A landscape with many valleys, sampled at points; each row gives a point and its height.
From any point a ball rolls to the lowest of the 2 points nearest to it. It stops when none of these is lower. Distance is the straight distance between rows; heights are no part of it.
Z390 h=5.11: [-15  15  16 -22 -30 -14   0   0  36 -20   0  56 -20  10  27   0 -35  -6
 -26 -10  47   8 -43]
Z967 h=3.53: [  8  -9   1 -13  -4   4  39  -2  -4  -3  -2 -12  -3 -18   3  28   1  56
   9 -15   0  19  25]
Z71 h=4.84: [ -1   6   7  -8 -51 -16  -5  44  42 -29  10  40  -4   4   3  -2 -15 -10
 -20  36  -4  -2 -21]
Z398 h=4.12: [  5 -12   4   0  21  20 -32 -32  15  28  27 -15   5  11 -18   1  20 -38
  -2 -26 -19 -29  35]
Z89 h=2.80: [-19  14  10   9  14  -1  48  30   6  23 -33 -14 -68 -31  54  -7 -20  13
  12  46  19  44   7]
Z958 h=3.37: [  8  20  15 -63 -14  23   8  23 -35  35   2  33 -32  26 -32 -20  18 -31
  -1 -44  29   7  -5]
Z108 h=4.75: [ -2   7   1 -16 -38 -13  -7  56  17 -29  15  28  14  21 -23  -5  -8 -21
 -13  11 -18 -24   1]
Z857 h=4.05: [-30 -15   9 -60  -4  -6  -3 -20  15 -11  21  -7   7 -19 -11   5  55 -73
 -25 -30 -30 -33  39]
Z206 h=3.69: [ 39   2 -15  29  23  16  -6 -38   0  28 -15 -18  21  25 -11  25  -9  26
  -7 -10   2   8  21]
Z375 h=4.02: [ -4   7  -6  24  -5  -1  -9  17  -3  -3   3  19  -3  37 -18   9 -19  -1
  -7 -30 -13 -30  14]
Z60 h=4.58: [-10 -25  19 -36   6   1 -21 -36  26  12  40 -21  -8 -42   8  14  46 -16
  -4   0 -24 -20  38]
Z527 h=1.17: [ 39   7 -11  -1  41  -4   6 -45 -11  -7 -31 -38  44   6   4   5   2  57
   3  -1  31  30   2]
Z235 h=4.41: [-28 -19  21 -68   9 -16  -1 -27  13 -12  29 -19 -17 -53  10   8  64 -50
 -14  -6 -38 -33  28]
Z298 h=4.57: [-11   2 -18   7 -13 -13 -18  64  15 -18  -3  12  42  34 -33 -24  -6 -43
  -8  16 -25 -53   1]
Z243 h=2.33: [  0  -4   8  23 -22  -5  13 -12  16 -12   3   4 -18 -27  31  -8 -20   5
  13  63   7  51 -45]
Z267 h=1.37: [ -3  28 -23  46 -21 -45 -12 -28   3 -21 -37   6  59  11   4  35 -21  38
 -24  44   0  25 -40]
Z273 h=2.51: [  4  20  -7  10  18  -4  10 -11 -15   6 -32  49 -15  30   1  10 -40  17
 -28 -23  45  12   1]
Z225 h=1.77: [-17  -9   9  10 -12   2  29  11  -8  -8  20 -10 -11 -48  19  -4  19  17
  26  18 -25   0  13]
Z620 h=1.40: [ 14 -16   4   5  19   5  -2 -47   2   1   8 -43  39 -18  13  -1   8  43
  26  -5  20  12   0]
Z124 h=3.57: [ -6 -15  18 -53   9   7  11  -3  -7   1  23 -17   0   3 -17 -19  11  -1
  23 -61  32 -10   3]
Z333 h=6.86: [-28 -16 -20  39   2   2 -67 -13  30  22  13 -38  42  17 -10  14   4 -51
  -9   1 -45 -54  11]
Z659 h=6.96: [-24 -19   0  18 -16  -4 -58 -22  40  24  29 -29  56 -11  -4  25  23 -12
  -8  12 -38 -42  21]
Z811 h=3.92: [ 22  -4  -9  46  -3  16 -21 -37   7  28  17 -11  31  14 -13  19   8   4
  -1   7 -27  -2   8]
Z660 h=4.16: [  5  20  13 -25 -16  13   0  22 -11  14   4  36 -41  45 -30  -2  -8 -36
  -8 -34  13   2  -3]
Z572 h=2.46: [-11  -1   8  -4 -21  -5  18   8  -7 -33  35  13  17  -7 -12 -20   2 -27
  19   1  -7  -4 -10]
Z948 h=3.25: [  9  -7  16 -38  19   9  27   2 -27 -18  18  -8   0 -10   4 -41   7  11
  37 -22  43  14 -14]
Z702 h=4.76: [-14  25  19 -30 -28   3   1  14   1   6   0  62 -35  27   1  -1 -26 -21
 -13 -30  41   4 -26]
Z676 h=3.09: [ -4  -1  19 -36   9  21  39  25 -32  -3  14   2 -30 -37  24 -31  18   4
  40  -7  30  19  -7]
Z127 h=1.62: [  7   8  18 -10 -29   8  11  18  -2   1  20  53 -27 -11  -3   1  12 -10
 -12  12 -10  11   6]
Z999 h=3.39: [  0 -14  13 -39 -13   6  43  18 -19  19  -7   3 -29  -8 -16  19  10  49
  -1 -38  13  23  10]
Z112 h=3.46: [ -7  11 -21  46  -7 -18 -11  20  -4 -14 -21  30  23  31  -4  17 -35  22
 -20  -7  -9 -27   7]
Z646 h=4.92: [-17   2  -3  -1  -4   2 -18  30   6  10  10   9 -11  29 -29  15  12 -15
 -21 -44 -34 -57  33]
Z884 h=1.20: [  9  31 -16  59   5 -30 -24 -48 -10 -11 -37 -10  41  30 -10  25 -18  28
  -9  18  -3  14 -28]
Z661 h=2.66: [ 40  -7  -1  -8  24  18  23   7  -8  -1 -12 -23  -9 -18  30 -27   2  34
  17  42  27  52 -12]
Z968 h=6.64: [ -9  -8 -20  51  14   9 -48 -18  12  11  -3 -36  22  27  -6  18 -19 -20
   4 -21 -31 -45   8]
Z483 h=3.28: [-21  -8   0 -15   5   0 -22 -17  18   3  30  -7  17   4 -20   0  33 -68
 -19 -24 -36 -39  35]
Z519 h=1.87: [ 16   9   4  17   0  -3  13 -22  -2 -16  -7  27   7   4   6   0 -24  25
  -3  21  29  32 -20]
Z178 h=3.47: [-22   2 -25  51   4 -16 -32  28  -6 -16  -8   5  44  28 -11 -11 -24  -4
  -1  -5 -18 -60  -7]
Z254 h=4.91: [-15  -6  -4  16 -46 -25 -11  11  44 -28   7  32  12 -15  27  -5 -25   1
 -16  52   5  17 -53]
Z841 h=3.10: [  6  17 -20  42  17 -11   6 -18 -16  -1 -33  29  12  28  -4  29 -38  28
 -25 -13   8   2  11]
Z668 h=4.00: [  4 -23  11 -30  19   7 -19 -23  13   7  19 -36   4  18 -22  -6  -7 -15
  16 -58  24 -23  13]
Z563 h=2.95: [ -3   5  14  -8  17  22  44  31 -25  14  -7   5 -51 -40  46 -24  11  16
  23  27  28  38   2]
Z5 h=1.00: [ 27  35 -14  24  29 -29  -1 -59 -15 -15 -49 -15  42  10  -9  20 -13  39
 -10  23  21  40 -13]
Z177 h=3.60: [ -7  -2  -5  12  -9  -8  46   3   0 -21 -15 -37  -1 -34  26  32 -12  56
  22  24 -13  31   7]
Z505 h=2.09: [-16  14  23   2 -14  -5  28  25   6   6   1  15 -73 -43  43 -18  13 -28
   8  58 -15  27  -9]
Z409 h=4.32: [ 20   1  -4  30  10  24 -22 -18   1  21  21   8   2  31 -28  -6   7 -42
  -2  -5 -26 -10  13]
Z303 h=2.65: [ 11  13  20 -72  -7  24  17  27 -44  40   5  31 -41 -12 -11 -22  50  -6
   2 -25  18  11   2]
Z276 h=1.48: [ 16   2   2 -15   6   7  39   0 -12   4 -20  34 -13 -13  20   7 -15  38
 -16   7  46  46  -1]
Z57 h=4.33: [-13  -9 -33  26  -6  -5 -41  38  18  -3   2 -23  57  32 -31 -16   5 -53
  -9  17 -48 -57  -1]
Z189 h=2.17: [ -2   5   5  20 -17 -21  -1 -11  -5 -36  17  19  20  10 -10 -16 -23   0
  11  15   7  10 -34]
Z180 h=0.94: [ 16  16  -2 -19  25  -1   1   6 -31  21 -54  36 -31  42 -12  -6 -31  20
 -24 -46  57  12 -18]
Z908 h=3.43: [ 26  19 -33  33  47  -3   0 -37 -20  10 -53  -9  15  31  -5  31 -34  25
 -18 -15  12  13  18]
Z440 h=1.90: [-16  14  18 -18 -34   3  16  28  -2 -14  22  43 -34 -37  20 -14  20 -43
  -3  40 -15  12 -11]
Z468 h=2.67: [  0   2  -1 -12  13  -1  49  10  11  -4 -40 -16 -45 -31  47  11 -29  33
   8  42  30  62 -11]
Z708 h=4.67: [  3 -22  19 -25  12   6   0 -20  16   9  23 -45 -34 -54  14   6  49   3
  17  14 -38  -7  29]
Z294 h=4.06: [  5  -3 -19  51 -35  -9 -29 -14   5  13  21 -17  52  10 -17  15  15  10
   3  34 -42  -5 -21]
Z473 h=2.97: [ 34 -23  10 -62  11  24  17  30 -22  32  -5 -20 -18  -6  -6 -26  33  35
   1 -36  33  21   5]
Z537 h=4.47: [-37 -24  19 -41   7  -1 -26 -15  22  13  29 -21   9  -4 -11   7  -2 -44
   1 -54  18 -35  34]
Z749 h=3.21: [ 22 -14   5 -58   7  10  44  33 -25  19 -30 -10 -24  -5   2  -6   0  57
  -4 -17  42  49  -5]
Z123 h=2.81: [-23  10 -23  50  22 -24 -34   1 -16 -39 -30 -11  15  32  -9  -7 -38  -5
   9 -20 -12 -48 -19]
Z987 h=2.50: [ 14  -5   4   2   9   6  26 -13  12  -7 -23   1 -21 -28  48 -12 -18  24
   4  56  41  65 -35]
Z354 h=2.78: [ 47 -19  -5 -32  22  29  20  18 -12  16  -1 -28 -10 -21  17 -23  24  38
  10  -1  26  29  14]
Z936 h=1.96: [-29 -21   9 -12 -14 -12   9  10   8 -20  33 -29   6 -58  13 -13  38 -21
  22  14 -47 -21  10]
Z759 h=6.02: [-18  -6 -21  31  12  18 -42  22  12   4  -6 -19 -14  36 -14  16 -13 -30
  -8 -29 -47 -60  18]
Z141 h=2.08: [ 20   4  14 -26   2  23  15   5 -18  17  21  31 -25  -6 -13 -11  31  -8
   2 -20   7   5  20]
Z48 h=2.22: [ 10  -4  13  14 -19   9  17   3   5   0  14   0 -36 -33  18 -20   8 -21
  18  67 -16  42 -24]
Z559 h=4.13: [ -5  -7 -24  33 -28 -15 -49  12  19  10  18 -32  69  17 -27   1  23 -17
   2  27 -46 -36 -16]
Z316 h=1.39: [ -3  14 -12  33  33 -12 -22 -16 -22 -22 -28  -2 -13  41 -18  -5 -42  -1
   9 -36   8 -23 -10]
Z20 h=2.82: [  0  20 -24  44  37  -1 -26 -11 -22 -21 -62  12 -40  39  -5  19 -50   4
 -12 -22   6  -7 -14]
Z700 h=2.23: [-12 -13  -2  -2 -23  -7 -10   5  15 -17  36 -13  36 -14 -17  -6  24 -24
   7  10 -41 -26  10]
Z595 h=1.60: [ -5 -16   4  26   2   8  14 -24  -8   5  24 -25  22 -41  17  -3  15  33
  27  16  -8   9   1]

For each start below, name the point where the ball stops.
Z708 -> Z5
Z124 -> Z127
Z700 -> Z5
Z254 -> Z127
Z390 -> Z127
Z999 -> Z127

Call two points neighbours if one is among the 2 nearest of the other. Go from one point of each pair to the other, from neighbour to neighbour, staying as low as possible. Name the highest point that can't be avoided.
Z180, Z316 -> Z841
Z5, Z276 -> Z572
Z316, Z483 -> Z409
Z127, Z5 -> Z749
